Each row is a point on a landscape with many peaks, with its height.
From any point a climber takes the steepest step (rise divided by distance) to one of its 2 nearest points. It stops when none of these is higher. Distance is the straight distance between rows; heights are no part of it.
z401: [125 104 137 166 133 144 113 113  61  83 115 141 114 126 104 122 136 127
 163 154 129  79 112 171  64 129  92 131 158  86 159 106 148 177 125  91
 215 156 155 122 115  70  93  75 176 147 127 110 154 181 216 101 148]  h=55.8
z851: [ 86 105 115 127 118 120  97 120 111 122 131 129 127  97 170 119 104 151
 154 174 120 112 151 118 112 145 124 150 178 117 129  87 190 125 130 153
 145 148 162 105 114 103 147  91 108  86 138 169 155 143 132 181 159]  h=46.5
z663: [104 161 112 124  83 123 101 119 140 154 167 170 122 118  83 157 139 117
 171 119 205 117 110 178 180 141 149 167 190 184 131  90 105 162 172 103
 112 136 130  97 123 167 108 160 105 101 125 162 123 144 134 128 146]  h=62.1
z683: [111 140 175 135  79 140 176 119 122 159 117  85  83 158 147 138 157 126
 148 137 140  84 142 161  61 110  80  99  84 124 111 106 138 120  88  78
 131 126 146 133  98 102  86  96 132  85 165 116 140 133 120 122 153]  h=31.1
z860: [152 101 160 111 149 156 120 109  88 131 124  96 174  95  77 104 140 125
 121  95 130  96 146 151 117 123 116 119 153 141 114 139 193 111  73  53
 165 174 140 125 117  79 102 119 194 159 146 164 139 172 166 104 100]  h=26.4
z44: [128 122  82  67 169 120  64  70  95 124  98 103 134  87  92 101 122 137
 139  67 160 130 152 111 137 167 103 120 141 148 144  96 109  84 130  82
 144 119 108 146 182  80 116 137 137 157  57 144 158 126 154 155  68]  h=54.4
z351: [153 142 132 188 149  93 161 125 125 129  98 128 151  92 148 135 159 154
 104 118 109 163 129 140  91 102 106 119  98 107 122 166 138 142 144 147
 109 116 136  93 125 143  87  99 140 171 144 107  84 176 204 109 126]  h=60.9
z713: [112 118 152 105 113  85 113 126 114 125  88 119 115  95 121 127 118 147
 186  87 149 120 144 124  81 101  71 154 132 116 142 100 165 114 126 137
  87 155 109 109 120 131  63 117 113 123 159 167  95 154 185 161 157]  h=75.4
z62: [ 78  98 129  88 129  21 103  99 134 149 118 167  70 170  79 110 163 108
 157  83 140  98  87  91 102 157 130 119  74  94 172 153 109 134 122 154
 108 124 104 160 142 172 109 100 128  96 131 101 118  99  76 124 138]  h=67.4
z145: [127 128 141 110 155 158  97 134 129 128 124 109 131 118 169 135  50  94
 116 186 116 130 151  97 178 157 160 149 159 178  90 114 151  95 133  99
 116 125 128 158 114  72 176 165 152 110  82 177 143  90  93 171 132]  h=55.7
z181: [136 168 119 118 114 161  38 126  94 101 137 125 147  87 107  84 147 147
 122 144 145 118 177 136 129 145 124 132 195 116 144 101 121 134 137 123
 178 153 139 121 123  68 133 122  83 154 125 142 166 130 147 170 100]  h=51.0
z10: [112 116 164 157 137 144 154 169 154 106 137 126 118 115 178 129 142 117
 146 129 140  83 119 132  78 100 152 181 142 117 161 198 141  90 165  92
 159 151 167 114 114 118 159 117 160 157 145 102 115 149 116 114  72]  h=11.3
z102: [136 123 172 165 126 131 135 150 168 167 194 106 101 132 149 121 163 133
 157 121 171 117 108 154 168 108 147 138 117 174 121 118  91 142 171 155
  82 140 125 105 112 179 132 132 115  39 130 144 115 144 108 155 114]  h=76.4
z779: [120 104 130 156 173  76 217 153 209 133 138 126 130 160 141 119 169 163
  75 149  45 114 117 132  77  97 159 143  53 133  96 165  91 107 145 166
 101 110  61 142 138 179 122 140 157 124 109  86 134 132  96 113 115]  h=22.3
z25: [123 134 164 149 128 135 116 115 167 123 140  76 123 150 103 133 174 102
 113 120 117  92 119 147 105  88 229 113 113 143  97 162 107 143 115 186
 107  84 101 127 106 183 108 108  78 114 130 129 136 169 163 118 130]  h=72.5
z869: [144 117 134 180 149  82 137 162 164 133 166 149 116 174 116 140 152 151
 123 143  93 160  91 114 154 139 153 140  68 105 126 142 102 168 122 193
  77 111 127 142  92 203 129 168 153  30 128 138 158  76  76 148 122]  h=79.7
z20: [125 154 116 104 141  72  92 136  99 151  96 140 132 143  67 136 131 111
 100  92 128 160 133 112 138 169 102  74 100  97 161 100 133 131  65 122
 144 142 100 152 116 137 120 104  90 102 156 143 102  94 128  93 171]  h=39.0
z601: [152 157 125 192 133 148 147 141 145 119 123 103 155 198 133 138 176 103
 115 108 134 112  86 142 107  85 180 135 117  64 162 185  96 119 147 199
 147 115 149  99 107 152  78  62  74 165 134  98 119 149 191  97 128]  h=62.0
z179: [159 107 115 152 116 183 134 127  83  76 135 113 116 145 117 108 150  98
 142 148  97  84 164 130  86 153  90 157 134 116 140 106 109 130 117 135
 204 129 130 129 140 124 124  77 143 164 119 104 139 175 158  95 153]  h=61.5
z129: [153 101 130 163 115  75 163 172 112 122 167 166 100 177 129 158 175 157
 118 105  93 141 111 102 209 123 147 143  68 178 107  93 103 137 147 193
  72 153 105 123 102 183 143 153 131  55 124 128 167 114  70  85 123]  h=88.4
z960: [151 144 115  89 141 135  83 118 117 136  70 107 147  66 148 101  76 139
 158 123 129 158 161 116 139 126  99 126 126 152 136 135 108  93 155 101
 127 109 122 163 167  89 170 176 129 172  69 141 109 101 122 165  66]  h=49.3
z184: [ 97 153 167 163 137 117 165 167  91 124 122  89 117 133 154 191 126  85
 150 131 133  79 104 152  69 122 110  99 108 143 106  91 143 133 150 116
 114 137 113 112 127 122  92  98 171  67 142 125 132 172 175 137 173]  h=34.2
z161: [174 124 118 172 116 187 178 145 124 118 130 112 117 150 148 142 151 119
 112 136 121 117 152 119  80 131 112 157  90  55 138 178 116 123  95 143
 241 131 149 126 121 106 108  56 103 155 109  91 120 152 140  92 179]  h=56.0
z606: [126 141 126 207 105 103  93 152 123 143 144 203 152 144 144 175 179 121
 103 132 111 112  79 105 116 136 158 127 122  99 134 170 130 168 112 221
 114 109 151  83  91 179 109  91  82  97 132 130 132 126 136 140 157]  h=53.2
z540: [116 118 108  95  93  85 149 129 171 180  82 156 111 113 135 149 123 176
 165 179  86 168 116 122  90 127 165 108  93  80 119 123 121 177 156 162
 107 123 124 103 151 174 142 147 111  66 133 121 108 128 125 176 145]  h=42.3
z586: [151 170 145 146 107 134  69 126  87 131 160 122 127 103 115 114 187 130
  98 126 162 105 157 138 135 149  46 139 165 111 129  97 141 133 115 120
 177 176 120 102 107  90  95  95  95  95 132 118 152 139 147 158 155]  h=56.5
z777: [129 158 139 123  85 140 153 137 162 121 183 136 136 142 155 183 111 133
 134 122 222 135 114 131 183 148 140 188 147 148  92  90 128 121 132 159
  44 120 141 127 132 145 120 133 162  97 164 186  61 107 122 185 183]  h=80.4
z98: [136 120 108  94 153  42 155 119 154 130  88 129 108 137 143 124  92 121
 116 185  85 208 109 100 106 102 146 151 103 100 118 174 153 187 149 149
  85  97 101 170 131 128 115 162 157 184 142 111  85  75 114 138 134]  h=43.1
z513: [108 109 148 182 203 115 180 168 126 110  97 123 142 153 168 149 144 107
 138 140  87  95 145 105  56 101 116 200  75 121 130 160 119 133 158 130
 111 142 126 128 103 112 107 125 160  97  74 112  99 154 186 146 127]  h=41.0
z848: [114 141 160 127  63  97 145 130 106 167 140 144 107 190 117 116 179 120
 133  98 169  76 115 147 109 130  59 123  97  99 145  91 136 130  66 132
 133 156 142 135 107 130 100  95  84  93 201 121 139 121  67  94 165]  h=28.5
z31: [150 127 141 192 151  83 225 138 144 124 130 101 156 124 195 137 152 133
  88 150 136 136 137 116  88  71 112 138  95 134  96 201 132 134 153 157
 129 138  90 132 123 109 100 103 136 180 148  77 122 164 149  91 137]  h=55.2
z592: [158 106 166 115 147 135  98 174  64 126 103 111 163  91 157 159 141 132
 151 101 160 165 110 104  89 100 111 114 158 119 140 141 156 128 133  73
 145 204 146 157  93  42  94 142 172 156 141 148 135 135 184 216 112]  h=40.0
z100: [132 121 161 160 135 113 155 183 135  74 181 101  80 160 183 139 152  84
 144 113 104  96 103 119 140  79 143 144 140 156 126 137 119 140 194 168
 111 144 135 100 127 151 131 141 144 127 126  98 174 146 120  74 104]  h=16.4
z499: [ 86 122 148  94 115 113 106  96 142 121 150 121  73 163  92 112 155  97
 153 101 156  88  98 119 127 136 120 142 138 137 141 136 127 135 151 124
 119 119 120 141 111 162 117 119 116 106 123 111 124 129  80 106 127]  h=62.8
z134: [ 98 166 143 103 111 114  85 117 129 134 147 159 145 144  81  89 119 123
  96 121 161  83 123 157 207 166 104 124 138 132 136  76 136 124 153  69
 130 136 123  92 150 108 151 117 117 123  91 139 136 135  65  90 113]  h=2.9
z322: [169 124 114 167 114 117 138 177 145 165  96 139 169 113 197 152  72 179
 164 177 118 158 120  93 142 114 126 133 149 122 125 101 133 119 172 110
 109 151 147  77 132 113 162 153 129  79 106 144 126 127 147 184 128]  h=45.1
z435: [104 133 146 176 133 110 155 106 115 149 140 183 131 188 102 125 176  98
 104 103 112  65  96 146 109 129  94 150  92  94 154 159 125 160  98 162
 164 148 140 135 122 150 124  83 104 104 152  85  97 142  96  53 161]  h=26.2
z978: [123  91 111 109 114 122 136  89 105 108 114 104  99 105 127  80 147 166
 116 112 116 128 185 115 100 153  66 112 103 134 136 100 154 116  90  99
 188 116  82 135 156  80 114 105 110 196 136 102 181 152 106  91 122]  h=32.5
z123: [ 98 136  92 157  76 154  83 128 140 127 151 167 121 123 166 131 125 130
 131 147 128 128 116 105 137 161 129 142 172  92 156 133 159 174 112 205
 162 114 179  76 105 156 140  87  66 119 139 147 149 105 130 152 144]  h=48.9
z981: [110 136 111 124 115 151 170 103 130 124  87 128 118 101 164 149  77 151
 144 178  89 146 154  98  62 142  96 128 126  92 116 142 139 161 153 155
 131 107 131 121 125 145 116 119 127 100 131 102 101 110 159 167 191]  h=45.9
z784: [125 120  89 155 161  95 137 123 164 105 129 171 129 157 100  94 156 158
  44 154  78 130 118 127 108 152 150 112  84  99 142 121 112 114 103 125
 141  63 119 130 126 162 142  67 137 157 110  94  92 149  94  86 139]  h=22.5
z628: [113 112  87  95 146 151  55  83 127 144 124 158 125 136  45 191 149 134
 148 134  97 107  96 136 140 166 133 157 159 152 163  75 103 128 163 153
 130 127  93  85 129 151 124 115  97 117 103 141 149 142 162 121 180]  h=72.7
z937: [154 144  91 136 101 144 117 139  77 152 150 142 134 117  87 207 159 124
 163 105 153 137 122 177 147 129 178 129 159 163 114  85 102 127 168  94
 140 144 108  90 146 151 144 146  99  99 147 134 142 191 177 126 142]  h=57.0
z203: [ 74 122 144 163 206 126 145 133 174 113 114 131 128 142 170  80 132 101
 120 130  62  72 167 106  54 127 144 185  71 116 140 177 120 141 118 173
 118 102  97 125 136 130 108 110 110 107  49 140 136 131 139 164 134]  h=44.8
z626: [146 128 137 131 118 186  91 119 116 106 180 152 137 123 137  47 124 100
 111 136 114  83 162 122 162  93 104 102 166 176  96  82  89 103  92 147
 159  94 100 156 158  76 156 155  94 186 126 134 179 160  72 117 101]  h=32.9
z688: [119 121 153 174 120  34 239 153 108 146 102 145 157 143 170 122 113 118
 122 146  98 132 136 106  62  78 102  97  77  91 118 181 116 161 130 180
 113 162  98 142 136 137 109 140 122 145 188  85 139 131  99  96 170]  h=49.9
z215: [141 155 115  98 107 184  82  60 103 106 140 162 168 115  80  66 115 108
  99 103 169  99 129 147 165 140 114  79 160 136 119 122  81 115  86  96
 172  82 144 156 160 100 134 139 103 199 122 133 162  94  69 107  97]  h=35.7
z64: [144 129 117 125 125 124 114  96 108  88 128 127 102 140 105 102 132  96
 124 124 145 151 115 115 139 119 146 113 146 122 132 169 122 158 122 130
 110  93 142 187 110 151 165 136 128 178 163  82  79 104  89 100 125]  h=58.2
z786: [162  79 131 110 156 182 136 130  79 107  82 103 117  74 134 120  93 164
 168 125 117 172 142 109  74 120  75 143 121 121 135 156 158 138  99  92
 181 181 158 163 106  74 104 133 191 193 126 145 143 129 191 153 129]  h=35.4
z714: [123 167 139 123 121 157 137 165 205 135 164 100 120 141 136 112 129 104
  96 127 125 174 137 124 168 131 161  70 130 122 133 147  96 148 111 136
 121  98 142 160 119 146 152 150 107 103 118 109 119  82  99 147  97]  h=72.3
z60: [137 127 135  72  98 114 147 134  76 119  96 115  88  86 117 130  83 135
 142 102 169 193 128 158 161 120 106  97 113 119  98 132 168 118 106  49
 128 135 127 153 120 108  97 155 136 200 167 148 135 101 126  81 100]  h=26.1
z178: [130 111 158 156 144 185 150 144  88  93 148 113 133 150 165 148 107  96
 119 148 113 100 127  69  93 144  79 195 151 117 110 188 171 115 109 119
 179 171 180 123 109  78 121  99 160 113 109 115 146 113 121 143 165]  h=45.0
z824: [ 92 109  94  37 159 142 101  71  88  91  96 137  64  56 125 127  68 169
 150 136 166 187 151 165 151 135 134 112 138 123  97  82 184 122 127  65
 135 119 115 147 142  96 106 142 137 171 105 156 127 119 145 124 101]  h=29.1
z77: [152 146 151 136 153 122 175 130 185 159 150 105 145 173 163 102  94 100
  82 180  96 174 111 117 179  83 169  92 141 130 104 161 109 134 124 143
  98  82 109 196 133 126 178 189 139 140 142 120 134  75  81 135 116]  h=66.5
z8: [ 84 127 100  83 177 143  73 125 191  98 115 144 107 102  94 125 101 134
 116 144 127 139 134 127 154 164 195 108 128 140 156  82 134 117 168  69
 123  89 130 102 160  93 129 122 157 157  63 140  99 116 126 113  76]  h=17.0
z621: [109 135  94  81 103 105 126 133 185 143  90 168 121  82 158 128  64 166
 147 162 123 194 135 131 162 113 176  65 106 100 108  88 153 183 119 143
  92 103 132 109 153 150 116 149  97  87 117 169  88 103 129 162 128]  h=39.4
z158: [173 128 155 108 125 197 124  76 112 108 132  91 134 115  83  78 130 106
 123  87 137 123 138 127 120 113  91  95 155 152 114 159 108  91  80  89
 144  93 138 170 148 106  99 127 154 221 143 127 123 116 111 105  98]  h=38.6
z250: [144 137 115  75 129 162 144 109 147 131  85 106  95  85 126 134  96 159
 124 115 138 189 132  96 133 159  95 108  95 115 132 161 100 112 148  80
 142 108 129 168 147 110 146 161 164 175 102  79  78  76 121 135  93]  h=44.7
z748: [154 136 158 142 170 164 150 153 110 161 115  73 150 131 146 209 132 127
 151  92 153 175 118  94  87 105  86 133 136 110 140 136 142 103 158 106
 123 191 135 137 125  82  94 144 151  97 147 105 126 128 191 215 147]  h=44.6
z548: [ 94 135 126  83  99 124 107 127 170 132 135 144 156 108 134 116  83 145
 131  99 150 112 147 132 168 157 105 123 155 149 115  67 164 104  79 150
  95  93 150 111 139 144 113 129 113  83 135 212 100 110 157 168 186]  h=66.6
z391: [143 157  93 128  97 129 108  95  70  91 134 194 164 114  81 127  95 100
 121 134 170 144 104 145 195 139 133 114 177 135 115 136 128 149 120 114
 116 109 184 150 121 149 181 144 140 161 163 125  90  85  99  99 133]  h=54.6
z758: [113 144 146 119  97 100 115 152 185 126 155 149 137 143 155 115  87 103
 124 117 174 156 125 119 212 138 112 151 144 147 100 106 134 153  97 173
  55  85 134 161 126 153 129 156 121 101 140 173  76  57  98 158 179]  h=73.1
z447: [149 144 127 120 131 152 157 141 117 162 135  88 174 124 149 144 102 127
  95 123 126 155 137 138 187 122 173 107 146 159  83 137 138  83 122  91
  86 126 151 117 144 143 170 162 139 110 150 144 116 138 128 130 122]  h=60.6
z256: [140 137 140 117  99 102 149 112 114 141 157 150 143 147 142  81 146 133
 123 109 156 118 146 108 191 111  70 139 131 176 109 112 103 101 122 145
 100 149 110 160 138 142 177 158 102 112 114 119 125 139  44 123 121]  h=5.5
z180: [133 150 149 118  93 141 119 107 110 147 123 131 125 122  87 167 156 136
 169  93 180 100  86 155 119 104 105 140 171 105 184 149 128 119 158 103
 135 177 169 107 130 140  99 131 129 140 176  83 107 123 163 107 118]  h=46.1
z57: [116 107 101 108 122 153  72  84 139 131 138 120 114 129  82 138 144 122
 152 134 107 119 121 148 130 158 218  96 148 162 129 114 108 147 123 164
 132  74  96 110 119 170 113 100  71 121 101 180 137 167 149 124 170]  h=78.5
z152: [114  90 115  87 141 116  59  87  65 110 127 133 152 108  88  65 157 144
 173  98 140  80 180 119 123 163  83 179 153 130 166 117 107  92 142 111
 159 177 101 137 172 101 145 145 154 136  98  99 181 125 125 164  71]  h=60.4
z377: [184 123 127 149 153 179 152 145 120 131 110  81 138  96 170 135  98 134
 134 171  81 150 138 134 118 102 168 117 151 142 115 149  83  90 148 126
 106 112 135 141 142 134 180 179 171 166 141 113 119 117 153 154  90]  h=55.1
z13: [107  92 118  62 186 188  95  90 101 103  86 121  76  75 100 133  84 174
 154 120 128 178 135 121 119 152  78 104 114  92 145  94 173 133  98  92
 177 150 136 127 135 105  99 100 167 164 108 158 148 121 192 124 112]  h=31.9
z905: [112 130 158 143 144 160  95 153 140 132 166 116 128 122  99 132 151  82
 189 116 154  72  93 158 129 129 143 138 173 178 152 101 110 146 164 100
 105 152 163 125 104 138 128 144 164  68 124 154 127 154 159 165 122]  h=68.5
z787: [126 177 138 156  95 140 129 114 105 150 178 116 114 114 166 175 175 111
 106 146 193 107 129 135 112 148 100 111 154 158  78 122 159 128 115 127
 135 151 133 118  81 114 115 103 118  87 136 155 132 143 126 181 167]  h=63.3
z7: [121 161 167 111  75 158 131 121  95 130 137 141 134 113 106 122 112 115
 138 110 208 100 100 157 159 122 121 122 160 122 141 140 143 110 137  80
 113 159 183 132 127 139 122 153 136 151 203 127 111  83  76 106 106]  h=50.2
z654: [121 130 113  67 127  79 170 111 128 127  73 122 127 118 109 151  96 134
 139  98 105 206 110  99 100 107 120 103  97  66 127 149 152 146 101 159
  77 118  95 157 123 168 114 158 151 135 180 131  84  92 159 144 162]  h=46.0
z871: [103 154 143 144 124 115 144 131 133 137 110  58 132 183 132 152 157  88
 111  89 103 120  83 139 109  76 199 122  98  69 144 176 127 140 123 233
 102 135 124 109 120 169 102 146  91 115 162 105 190 143 177 128 116]  h=67.3
z861: [113 136  94  91 109 107 124 103 177 151 100 141 152 134 149 121  63 182
 130 170 161 168 135 107 170 148 143 124  97 126 109  82 143 142 162 114
  62 114 122 136 156 103 167 132 117  99  68 147  66  81  83 159 126]  h=37.5
z321: [162 167 121 177 100 142 134 144  87 131 148 127 159 178 127 150 177  84
  98  93 127 131  89 103 118 132 111 103 141  86 137 166 117 140 105 213
 154 141 144 119  99 163 110  87  76 123 161 114 129 124 155 132 166]  h=57.3
z959: [133 127 141 139 144 124 102 121 165 134 129 142 113 122 155 124  63 108
  98 186  93 152 128 136 206  98 196 129 145 179  87 132 136 131 119 107
  99  48 138 158 160 104 182 162 135 150  70 146 116  89  81 121 105]  h=60.8
z493: [104 122 153 173 126 115 127 121 172 127 128 146 132 141 169 112 126 107
 125 143  93 106 139 106 108 105 157 187 118 114 110 197 153 168 111 210
  99  94 141 120 109 158 124 118  81  86  99 126 135 116 116 163 144]  h=48.8
z957: [139  95 161 142 167 145 141 193  93  97 120 111 132 150 138 183 163  78
 147 124  96 108  96 123  79 133 120 141 123 123 140 104 103 146 158 101
 136 171 141 152 101 103 133 138 191 103 102  90 122 177 177 152 138]  h=37.4
z374: [126  79 122 100 113  56 165  82 135 168  92 119 114 155 174 100  69 142
 156 168  84 138 129  96 124  78  97 189 141 141 105 155 185 133 133 157
  78 108 100 150 161 125 137 147 119 177 144 143 104 112  98 139 142]  h=39.9
z258: [172 133 139 121 101 144 142 141  98 132 112 138 178 103 150  95 106 142
 111 142 131 105 191  85 162 118  70 160 140 161 107 127 127  85 143 120
 161 186 121 125 151  73 176 160 118 145 105 113 154 123  70 113 103]  h=7.2
z659: [142 106 148 124 112  72 168 131 102 147  81 123 144  87 143 163 131 155
 123 100  95 130 150 119  82  87 129 123  98 141 100 147 147 121 128 178
  65 168  74 100 145 160  83 124 126 110 157 128 119 173 170 135 158]  h=67.8
z642: [112 119 130 145 135 166 178  90 141 129 118 101 129 130 178 105 116 140
 104 163 110 124 166  97  55 132  77 161 140 109 115 170 151 133 105 134
 179 127 141 150 117 103 118 110  91 142 115  97 137 126 128 133 186]  h=50.3
z552: [142 116  94 102  94 185  87  83  75 104 119 136 110 117  62 156 128 125
 135 120 121 122 118 144 137 178  87 134 161 110 140 103 135 127 119 123
 177 123 130 107 137 141 130 106 138 143 140 117 141 126 156  96 165]  h=67.0
z770: [ 98 121 136  91 116 100 141 122 150 165 135 136 127 131  94  92 136 126
 120 106 150  96 115 170 152 130 140  70 141 162 146 110 125  93 129  40
 132 103 108 121 153 122 130 141 126 182 133 146 131 162  74  53  77]  h=1.5
z524: [142 163 162 172 108 169 116 122  90 119 102 103 102 127 116 184 162 132
 183  93 178 116  78 143  81 106  79 149 122  98 148 160 143 145 119 112
 194 154 155 108 134  92  76  84 167 127 132  80 138 150 215  89 135]  h=50.1
z93: [ 70 130  95 109 139  67 110 122 129 127  97 171 125 144 117  98  91 129
 120 154 107 153 143  86 111 171 122  84  86  68 177 121 134 143  97 161
 161 105 126 143 130 127 165 103 110  89 145 120 127  67  77 130 160]  h=41.8
z4: [139 185 118 142  93 187 112 164 137 149 153 131 180 117 127 129  88 100
 102 100 154 155 116 160 211 129 172  84 152 144 123 145 103 126 103 117
 122 115 170 126 143 149 155 168  87 114 125 153 136  84 108 125  91]  h=66.2
z680: [129 106 102 163 136 116  94 118 171 122 152 161 134 139  85 126 117 125
 108 161  94 149 102 161 169 157 212  81 116 165 110 102  93 183 113 147
 109  28 119 101 132 191 129 120 112 111  87 156 138 123 115 113 133]  h=72.8
z778: [121 123 112 146 166 101 147 175 161 138  89 131 142 118 179 103  91 172
 124 178  65 153 157  99 104 154  84 135 114 105 151 106 142 123 153  92
 146 139 142  77 125 103 138 121 136 145  96 142 115 146 137 141 108]  h=40.4
z832: [132 157  94 108  89  95 140 174  67 139 145 135 151 148 114 216 123 109
 110  74 155 172 105 155 183 148 143 114 140 129 106 101 129 114 116 125
 111 138 117 114 124 159 126 161  98 104 171 142 131 126 160 107 181]  h=52.4
z6: [ 68  83  91  78 152 149 102  80 172 116 123 133  86  84 143  88 115 147
 144 143 117 105 130 135 100 157 174 107 139 118 166 124 156  95 133  83
 168 100 137 126 158 106 147  90 162 174 115 117 112 114 119 130  55]  h=15.3
z148: [ 99 114 144 153 142 106 179 145 178 134 147 146 130 170 133 105 176 107
  72 102  68  92 123 136  79 107 137  98  70  99 130 147  89 114  83 173
 139 110  83 146 132 164 139  99 102 128 123  97 110 167  88  77 131]  h=24.3
z539: [134 106 122 122 128  95 193 133 132 143  91 114 107  83 177 107 110 182
 126 161  90 154 183 126  84 147  49 110  96 138 135 130 161 141 125 102
 186 156  93 124 107  85 110 109 135 205 144 144 141 169 144  95 115]  h=36.1
z154: [142 140 145 153 173 105 132 182 150 116 144 107 100 146 141 173 154 125
  92 113  98 150  99 115 152 108 167 143 116 119 126 145 132 123 173 117
  72 114 118  77 105 149 117 141 149 126 138 113 145 145 141 108 103]  h=18.3
z150: [187 120 113 139  98 184 126 147 104 106 162 109 160 131 101 109 156 106
 148 135 122  65 159 156 140 115 192  97 180 186 129 101  71 100 118 132
 164 130 121 125 123 125 156 129 127 141 144 144 173 182 141  93 114]  h=22.0
z722: [165 105 128 141 185 138 169 157 124 163 102  96 170 127 176 172  81 153
 145 169 111 167 124 111 102 115 154 127 144 138 122 135 124 100 213 100
  99 172 117 123 130  91 142 176 180 124 140 116 141 115 181 184 116]  h=50.0
z449: [106 171  97  92 103 180 101 136 149 135 131 171 182 118  87 138  83 115
 107  91 138 151 120 128 201 155 130  92 167 146 144  90 144 141  98 108
 106 121 169  97 156 144 102 141 104 119 112 177  91  92 160 113 130]  h=61.0
z475: [123  91 141 143 119 139 128 154 110  91 122 158 149  88 168  82 128 122
 116 157 105  89 172 115 120 129 116 172 140 116 146 155 142  97 136 101
 192 148 153 102 146  89 173 136 143 193 147 114 161 134  68  91  84]  h=9.2
z207: [121 127 111  58 122  79 137  87 139 153  89 110  96 136 137 122  85 152
 127 137 196 186 134  99 147 144 111 119  95 113 109 140 126 110 138  77
 110 130  87 200 129  88 147 159 118 144  92 119  93  69  63 147 115]  h=40.9
z170: [169 115 113 181 182 139 165 179 185  95 168  88 121 170 148 128 172 163
  86 140  45 105 126 132 132  94 188 141  93 154 107 120  89  88 125 155
  88  95 105 121 115 175 132 141 156 121 103 114 157 151 139 107  78]  h=20.3
z605: [147 161  81 132 103 154  98 144  81 118 139 160 161 113 102 163  98 108
 153 101 144 159 153 181 177 132 187 172 147 199  78  95  87 120 153 100
 105 107 125 134 168 145 160 193 106 113  80 153 151 169 147 108 112]  h=52.5
z890: [119 109 101 140 150 154 109 143 182  93 110 147 104 103 125 111 130 139
 150 148 106 117 124 142  76 128 153 160 149  88 198 153 109 114 173 108
 173 119 162  97 122 132 133  95 145 203 124 113  86 137 165 108  67]  h=13.3
z119: [148 119 137 112 136 149 181 101 118 135 123  49 121 133 135 117 153 141
 121  96 125 125 159 142  88 104 122  96 117 147 112 156 118  93  87 126
 115 111 100 158 124 133 128 144 121 160 155  86 133 146 141 117 116]  h=42.1
z506: [ 77 111 115 113 106 139  84 121 139 133 141 105 101 127 152 104  95 123
 130 161 128 117 155 117 160 175 127 127 143 159 110  92 145 109 118 133
 144 101 118 136 123  99 186 121  93  96  92 151 186 118  72 162 118]  h=50.9
z818: [144 115 153 163 137  84 150 157 163 162 187 102 105 171 151 148 128 147
 113 157 182 179  79 178 195 101 196 145  75 125 109 126  96 159 172 179
  56 142 133 117 122 173 130 170 139  37 147 127 157 107  88 180 131]  h=72.0
z308: [ 71 141 112 129  96  82  67 159 174 127 123 170 117 137 133 131  96 131
 124 136 146 166 125  98 184 182 107 122 112  82 172  80 131 175 125 193
 115 122 137 112 102 144 150 114  77  79 130 141 137  67  92 154 158]  h=44.9
z664: [148 154 154 153 110 123 168 143 114 169 165  95 162 142 195 159 105 127
 148 143 205 109 125 139 134 114 132 141 164 171  91 112 143 102 127 114
  62 166 116 118 127 114 119 114 154  73 155 183 124 150 133 187 178]  h=71.3
z383: [168 143 133 127 117 163  93 105 109 122 135  98 123  80 141 106 172 142
 140 144 151 115 172 148  85  88 144 117 169 161 119 155 121  98 110 101
 148 149 145 161 107  94 142 136 112 139 150 129 120 146 146 167  98]  h=46.2
z65: [162 117 146 119 157 185 131 137 105 139 135  92 187 129  85 127 149 102
 116 106 109  74 123 165 107 121 173  91 164 159 167 131 102  81 119  80
 162 165 140 128 128 122 136 131 183 164 151 150 137 161 176  96  91]  h=24.0
z641: [ 94 128 116 114 162 139  74  77 185  94 166 173 125 127  61  93 161 161
  95 164 143 102 102 123 170 152 188 137 152 151 164 140 135 154 161 104
  97  97 150 101 135 128 112 105 148 166 100 104 110 108  99  89 102]  h=18.8
z815: [113 148 115 136 113  96 117 122 127 126 181 196 124 155  87  84 152 111
 128 116 175 117 101 175 218 160 108 124 110 175  97  92  87 137 161 110
 121 127 113 144 119 154 177 153 114  92  70 134 125 130  44  96  99]  h=4.1
z406: [147 143 100 151 147 159 104 115 141  85 174 160 114 128  84 146 180 147
  58 168 134 121 122 142 153 163 138 147 118 145 103 116 119 122 152 108
 127  99 140 125 106 149 160 110 145 120 107  97  98 143 102 110 128]  h=20.6
z249: [120 100 115  97 153 137  60 121  87 108  97 122 108 126  85 112 151 129
 181  83 131 111 161 116  75 138  39 195 150 120 185  89 131 133 123 130
 144 179 123 135 132 113  98 130 124 119 108 109 135 138 183 174 144]  h=67.6
z294: [ 97  99 132 131 157  34 164 145 153 136 155 169  89 189 110  93 148 103
 151 122  87 126  89 101 100 129 146 120  41 102 127 156  90 137 128 171
 124 114  94 161 133 170 162 137 155  53 130 119 144 101  33 115 129]  h=72.6
z135: [175  96 144 119 125 161 127 112 118 157 116  93 129 137  78 101 173 139
 115  72  96  99 182 118 112 125  55 127 108 159 149 131 166 122  47 110
 196 174 119 120 144  59  82  98 163 178 140 134 178 149 146  46  97]  h=29.3
z926: [137 134  99  76 132 120 145 135 124 136  95 139 137 120  98 199 110 139
 122  76 106 195  97 133 144 108 172  92 129  90 117 107 153 133 116 137
  95 116 122 100 133 181 104 141  99 114 186 160 108 133 194 122 160]  h=49.0

For each start below, name the point where the climber stops.
z98: z102
z848: z57
z134: z148
z93: z57
z861: z713
z60: z129
z626: z777
z180: z129

Call two points neighbours if one is among the 2 nearest of the other. Go from one point of each pair to the other, from neighbour to neighbour, staying as high as possible. Name the lowest point that can't be avoided.
z713, z102: z861
z714, z129: z180
z777, z714: z449
